Each row is a point on a tangle of strands that fork, close into loops and nearly touch. The rows are in no order.
In the rows, 128 means zero.
Two points are linked if the straight distance between their rows is under 89.3. Some points are linked to none.
J_562: [109 185 147 141 129 164  92 128 107  93 133 180  86 126 168 142 135 134
  60 132]
J_839: [186  71 146  90 145 106 157 125 125 158  95 105 164 156 107 132 163 129
 171 134]
J_79: [ 88 109 156 118 111  93  87 105 107 162 178  82 177 166 169 177 123 128
 129 101]
J_375: [104 136 158 139 161 150 148 141 135  97 108 166  68  99 144  80 125  88
  92 115]
J_950: [150 106  77 187  86  79 161 124 146 124 148 128 100 159  66  88 119 120
 157 132]
J_368: [157 152  85 183 122 131 142 173 157  86 155 144 129  58  77  98 146 177
 181 160]
J_943: [121 100 110 167 107  94 189 173 165  96 118 126 110 125  82  62 155 102
 126 120]
J_10: [ 81 169 124 106 207 180 117 162 129 113 106 187 142 126 157  98 138 160
  68 110]
J_383: [ 97 185 125 155 144 110 116 160 178 110  85 150 125 100 131 118 132 129
  89  95]
J_722: [136  74 136 130 113  89 164 134 160 141 124 115 112 166  92 117 146  80
 121 113]
J_966: [103 167 147  95 165 150  96 127 129 156  86 126 133 122 153 143 113 139
 106 120]
J_23: [ 88 190 149 154 124 141  88 114 133 107 156 172  78 132 175 156 102 127
  76 114]
J_672: [162  95 109 117  85  77 158 118 154 162 130  91 138 164  82 118 140  86
 133 133]
J_766: [161 111  83 153 104 114 162 137 157  97 113 162 189 157 106 154 135 151
 133 129]
J_985: [131 150 151 141 131 122 133 108 130 106 154 135  88 124 160 163 101 163
 154 148]
J_786: [121 190 126 152 130 109 105 138 167 143  96 127 124  76 112 137 135 157
 150 128]
J_213: [172  81 155 106 188 176 170 102 103 120 125 122 123 130 157 132 112 115
 178 127]
J_961: [113  83 164  83 112 133 149 141 106 113 130 123  99 135 114 107 168  80
 111 144]
J_774: [117  82 147 117 134 122  90  97 101 151 187  99 195 199 176 179 118 142
 116 106]
J_838: [150 115  95 140 110 124 155 150 160  61 123 172 172 123 102 126 159 159
 159 150]
J_505: [114  84 145  95  96 106 153 136 137 128 111 108 120 142  86 106 170  69
 109 137]
J_282: [147 157  66 197 124 125 127 187 153 106 152 107 132  40  62  96 135 153
 164 138]
J_309: [118  98 140 133  88 104 155 121 144  85 182 130  85 167 123 126 127 101
 116 144]
J_868: [ 95 113 151  97 130 130 133 103 112 135 147 118 123 163 161 142 109 115
 114 111]
J_19: [144 146 103 155 105  78 136 129 126 180 135  59  83 109  85  86 122 135
 189 136]
J_221: [122 131 138 100 171 215  60 113  72 154 151 155 127  98 206 122 127 116
 106 116]
J_278: [198 114  74 216 136  83 153 166 174 112 110 127 161 108  97 124  98 159
 144 100]
J_911: [142 136 160 116 111  95 118 124  88 164 140  66  78  88 126  91 153 125
 174 170]
J_764: [ 69 127 122 100 175 158 146 136 119 133 109 161 138 163 138 115  99  98
  57  88]
J_548: [177 147 106 154 104  77 123 107 148 166 129 106 143 133 110 148  93 170
 171 131]
J_899: [163  80 139 136 139 128 133  82 100 131 181 113 124 158 166 171  99 106
 159 101]
J_523: [133 131  99 112  45 134 101 132 120 106 147 150 144 118 104 152 161 150
 114 173]
J_512: [154  80 157 118 125  73 136 102 125 169 153  94 126 180 125 165  98  97
 126 104]
J_866: [167  95  69 177 110 103 168 166 174  75 116 157 208 111  94 137 129 149
 127 106]
J_214: [142 116 181  87 154 155 120 125  83 136 120  95  92  89 150 106 145 111
 134 142]
J_719: [164  93 148 152 137 137 125  87 100 123 191 130 102 136 197 155  74 126
 171 114]
J_922: [156  89  92 128  95  94 167 133 145 147 120 114 170 123  54 124 127  95
 141 129]
J_406: [107 183 130 136 223 142 100 161 163  96 102 160 132  89 156 133 149 176
 127 111]
J_85: [140 162  78 166 114 106 135 158 145 142 130 109 131  62  61 121 116 152
 169 145]
J_101: [163 104 142 157 103  53 138 109 151 165 132 106 112 180 119 156  88  98
 132 103]
J_959: [121 119 161 159 123 143 138 117 117 100 176 126  42 113 154 109  91 108
 151 137]
J_519: [140  76 151 102 153 112 127  99 119 165 151  96 140 183 145 159  94  74
 115  85]
J_931: [157 153 164 121 133 120  99 134 107 145 152 100  80  74 126 118 162 158
 177 186]
J_907: [119 137 112 152  65 103 136 147 124 135 129 107  94 101  71  87 153  98
 119 151]
J_36: [180 117  77 169  85  73 126 108 148 157 132 148 156 154  85 161 100 153
 159 125]
J_156: [127 180 164 127 146 166  58 111  97 121 159 142  85  98 176 156 128 141
 123 133]
J_138: [114 102 130 108 156 177 134  96 125 118 139 159  96 109 163 109  96  79
 118  95]
J_525: [145 122 143 162 135 134 165 121 108  96 190 109  48 134 137  95  98 144
 184 152]
J_465: [135  94 162  75 164 140 159 125 104 142 100  94 127 103 137 108 138 107
 166 140]
J_587: [151  49 149 105 174 137 143 117 132 152 136 116 129 186 136 149 111  53
 122  91]
J_934: [182  62 137  89 172 139 150 114 113 138  95 118 183 180 128 155 142 146
 167 131]
J_965: [140  98 135 141 106  73 146 125 117 185 146  47  98 134  79  86 127 103
 172 140]
J_83: [156 143 142 171 152  97 160 115 146 146 118  99  90 133 129 137  86 150
 171 117]
J_502: [133  99 152  88 201 175 157 118 110 117  98 123 135 111 150 121 136 118
 183 128]
J_218: [120 125 121 127 147 151 144 121 131  85 115 163 164 199 147 160 120 181
 112 115]
J_492: [129  98 117 103 176 166 108  75 117 154 141 122 128 121 198 136  83 117
 154  82]
J_325: [161 157  63 178 100 100 134 135 152 134 138 128 164  93  59 142  87 158
 151 123]
J_103: [143 156 133 127  65 103  88 115 114 123 169 121 105 103 126 131 151 159
 155 187]
J_6: [105 154  67 162  67 129 136 143 154  94 117 157 176 109  91 159 131 128
  96 134]
J_583: [131 132 118  94  81  81  98 112 123 156 147  85 153 131 128 151 138 133
 142 142]
J_906: [100 110 153  92 145 193  80 108  63 127 173 135 132 121 197 110 134 112
 111 135]
J_842: [162 112 130 153 125 117 171 126 121 100 162 121  69 150 106  86 122 156
 191 156]
J_926: [ 79 120  92  97 199 200 105 112 105 186 123 150 139 140 178 129  77 159
 110 103]
J_58: [100 145  91 152  79 108 165 140 171 104 122 154 154 122 100 137 131 129
 102 110]
J_495: [143 103 113 117 114 125 170 143 137  82 125 150 139 156 104 116 168 150
 161 150]
J_586: [ 93 113 166 100  99 124 104 122 100 114 161 122 118 144 162 136 144  84
  92 121]
J_718: [ 73 119 117 109 119 168 114 149 122 117  84 154 178 172 130 126 156 161
  81 133]
J_165: [120 135 104 138  48  99 126 135 133 117 128 127 126 106  86 122 141  94
 106 161]
J_706: [128 136  74 143  94 117 147 163 139 126 129 122 203  82  43 148 100 113
 109 137]
J_498: [128 154 154 116 144 172  81 108  83 108 165 149 105 100 192 164 138 160
 153 157]
J_601: [109 161 103 122  53 152  85 131 113 100 135 142 146 137 133 166 165 171
 102 165]
J_964: [ 87 179 136 128 169 177 108 175 130 127  91 180 148 143 133 107 156 155
  49 107]
J_369: [ 82 149 106 133  90 156 101 134 119 118 106 142 157 150 135 159 152 173
  86 140]
J_62: [139 112  80 122  88 113 157 143 137 135 116 105 188  84  45 117 127 103
 141 149]
J_161: [ 84 164 140  90 188 184  71 128 108 155 108 132 146 134 160 154 125 182
 103 136]
J_521: [132 119  72 158 106 122 147 176 188  56 103 151 188  91 103 128 135 148
 103 107]
J_191: [ 93 152 142 114  93 123 128 139 134 127  92 142 126 132 130 124 149 114
  80 136]
J_654: [125 152 168  89 133 162  50 127  71 166 123 107 144 127 162 135 152 133
  89 138]
J_497: [130 156  69 169  98 100 148 149 161 131 126 132 188  96  70 171  75 126
 120 119]
J_254: [ 96 177 119 120 220 178 108 143 140  90 111 195 119 103 166 126 125 160
 116 119]
J_392: [154 157 121 136 154 132 117 167 153 170 103  89 119  55 104 118 170 166
 193 162]
J_72: [148 135  66 170 116 121 161 151 144  93 144 126 125 109  77  70 143 159
 190 155]
J_39: [125  87 141  99 132 149 167 132 143  76 107 153 167 175 125 133 162 131
 130 140]
J_649: [ 93 170 151 107 132 143 102 133 112 163  86 120 116 111 142 124 133 109
  77 129]
J_266: [119 128 143 117 164 155 103  82 115 157 164 116 106  88 199 127  78 100
 155  95]
J_155: [121  92 144 111 174 156 168 107 133 115 113 146 118 147 152 115 101  86
 125  96]
J_491: [145 161 149 118  87 158  74 126  97 110 141 158 123 149 145 127 174 131
  71 151]
J_460: [104 130 150 112 155 173 123 116 112 107 121 168  93 109 160 102 113  74
  87 122]
J_363: [136 122 165 108 115  92 128 122 117 152 128  87  81 111 128 109 139 119
 156 141]
J_565: [195  59 139 114 129  71 153 122 130 183 103  98 153 163  94 127 135 105
 174 137]
J_297: [170 125  86 169 104 123 161 146 130  92 158 131  90 141  87  60 133 172
 205 153]
J_664: [176  93  77 184 104  80 170 146 137 132 134 102 114 161  50  65 122 106
 161 116]
J_904: [132  74 138 106 174 140 165 124 143 116 103 133 142 179 127 131 114  79
 101  86]
J_303: [117 119  99  93 193 201 113  93 115 164 129 144 134 125 193 127  73 131
 128  97]
J_759: [109  91 167  99 110 121 144 113 112  81 164 127  89 145 137 114 135  68
 103 144]
J_293: [101 124 135  77 151 176 135 158 113 105  80 158 170 144 131 110 172 149
 105 135]
J_571: [ 72 204 112 144 144 130 110 152 159 137  75 152 154 119 139 129 137 133
  72  98]
J_242: [101 152 125 101  89 105  89 113 105 177 114  91 164 132 141 162 144 141
 114 127]
J_648: [161 153 128 109  87 124 111 137 118 141 138 117 107  85  99 119 169 148
 162 178]
J_411: [ 87 122 139 120 110 119 150 136 155 117 102 147 129 160 123 131 140  86
  80 107]
J_267: [128 135 148 139 140 164 111  81 107 124 189 128  96  98 198 142  75 120
 167 111]
J_834: [123 105 107 140  87 103 163 140 143 126 113 113 118 115  71  73 156 103
 154 149]
J_529: [180  80 136 116 123  70 150 104 115 183 132  64 120 152  86 110 129 108
 187 131]
J_948: [138 177 177 116 140 164  51 115  77 148 142 131 123 110 191 142 133 133
  88 121]
J_916: [160 142 138 176 135 109 147  95 137 109 152 130  69 141 144 150  72 159
 161 135]
J_462: [125 100 143  75 146 126 117 112 115 166 106  87 176 178 140 174 128 127
 138 114]
J_917: [ 78 113 130 107 163 151 122 114 118 145 117 136 135 174 154 141  84 120
  83  91]
J_923: [134 116  97 160  84  87 173 123 168 104 139 140 122 149  99 123 117 119
 127 126]
J_76: [ 87 139 146 109 156 165 117 137 109 135  87 153 139 147 132 106 130  87
  31 109]
J_201: [101 159 150 157 120  99 135 111 157 126 135 132  67 117 146 130  85 114
 107 128]
J_366: [104 112 155  87 117 128  94 115  97 174 134  78 164 161 154 169 139 137
 112 118]
J_88: [ 83 137 122 102 180 196  77 119  85 176 116 142 145 130 157 116 104 170
  75 130]
J_762: [141 180 158 128 169 168  90 140 135 117 114 177 108  95 147 145 179 166
 130 151]
J_231: [115 174 131 163  96 103 135 131 150 121 140 125  85 107 120 128 115 133
 129 143]
J_345: [124 178 140 135 215 130 116 145 163 123  93 127 120  83 146 137 131 161
 157 105]
J_478: [ 99  83 140  64 152 173 151 132 116 102 105 127 164 181 128 128 168 142
 111 129]
J_202: [135 119 139 101  95  76 121 119 129 171 137  77 125 113 117 132 122 112
 148 137]
J_794: [179  96 116 160  85  57 128 102 147 159 132 138 143 181 102 170  95 128
 142 109]
J_826: [136 130 108 108  43 124 106 130 112 133 129 133 153  93  83 123 166 105
 107 179]
J_846: [118  85 136 105 138 109 170 122 168 122 106 130 147 185 100 134 143  83
  95 101]
J_374: [152  84 148 128 142 130 104  96  93 134 175 117 171 184 178 191  99 133
 135  98]
J_188: [122 168 161  86 133 152  71 140  99 174  88 108 144 119 135 123 165 129
  66 139]
J_761: [167 151 118 170 143  80 141 116 161 184 107  95 111 111 120 133  98 169
 190 127]
J_975: [115 128 156 113 140 191  85 102  64  98 182 132 126 113 204 148 131 142
 135 140]
J_627: [117 156 141 111 180 128 125 133 131 148  84 114 131 100 140 141 132 145
 151 138]
J_455: [121 150 149 123  94 112 109 106 112 115 166 121 111 123 159 158 135 153
 148 155]
J_785: [133 140 110 110 102 145 135 166 138 108  98 143 174  91 104 126 174 131
 137 149]
J_160: [ 97 176 102 130 139 155  92 168 140 129  74 157 169 126 126 112 162 139
  51 110]
J_599: [ 94 129 102 151 117 123 155 156 180  73 102 164 157 125 130 122 141 147
  96 100]
J_324: [113 121 150 151  95 102 151 114 125  88 185 143  51 141 128 114 103 115
 125 147]
J_457: [142 165  81 186 108  91 145 145 157 166 139  83 107  87  77  90 111 144
 177 133]
J_489: [120 126 139 127 147 115 176 162 150 108  79 125 127 100 108  83 151  97
 126 110]
J_55: [196  72 145 104 190 146 171 109 109 103 111 149 150 161 141 142 123 136
 189 125]
J_613: [102 166 151 157 164 121 145 155 158 110  86 151  99  95 143  81 126 108
  81 101]
J_704: [117 171 156 135 110 171 100 136 119  91 109 172 113 135 140 136 168 146
  74 149]
J_945: [ 94 171 153 157  99 112 108 106 123 125 157 150  66 120 158 147 104 100
  87 120]

A tip is a point with one link. Name the tips that can be reached along the links from each point below, in the order of the rows.
J_722 | J_221, J_214, J_462, J_76
J_201 | J_491, J_231
J_866 | J_943, J_6, J_664

A piece is all that can be reached along the links. How many separate loops has the piece of each point below (a circle has one, a figure eight two, a Y none), and how many tips (points with one link)?
J_160 | loops 3, tips 4
J_39 | loops 0, tips 3
J_23 | loops 0, tips 2

A fork is a point with three links, a tip a point with one. Leave the first point through the second and follow the links. Name the first fork or tip that comes.
J_934, J_839 | J_85
J_383, J_571 | J_966
J_242, J_583 | J_904
J_103, J_648 | J_366
J_85, J_457 | J_214
J_943, J_834 | J_58
J_478, J_293 | J_943
J_221, J_906 | J_649
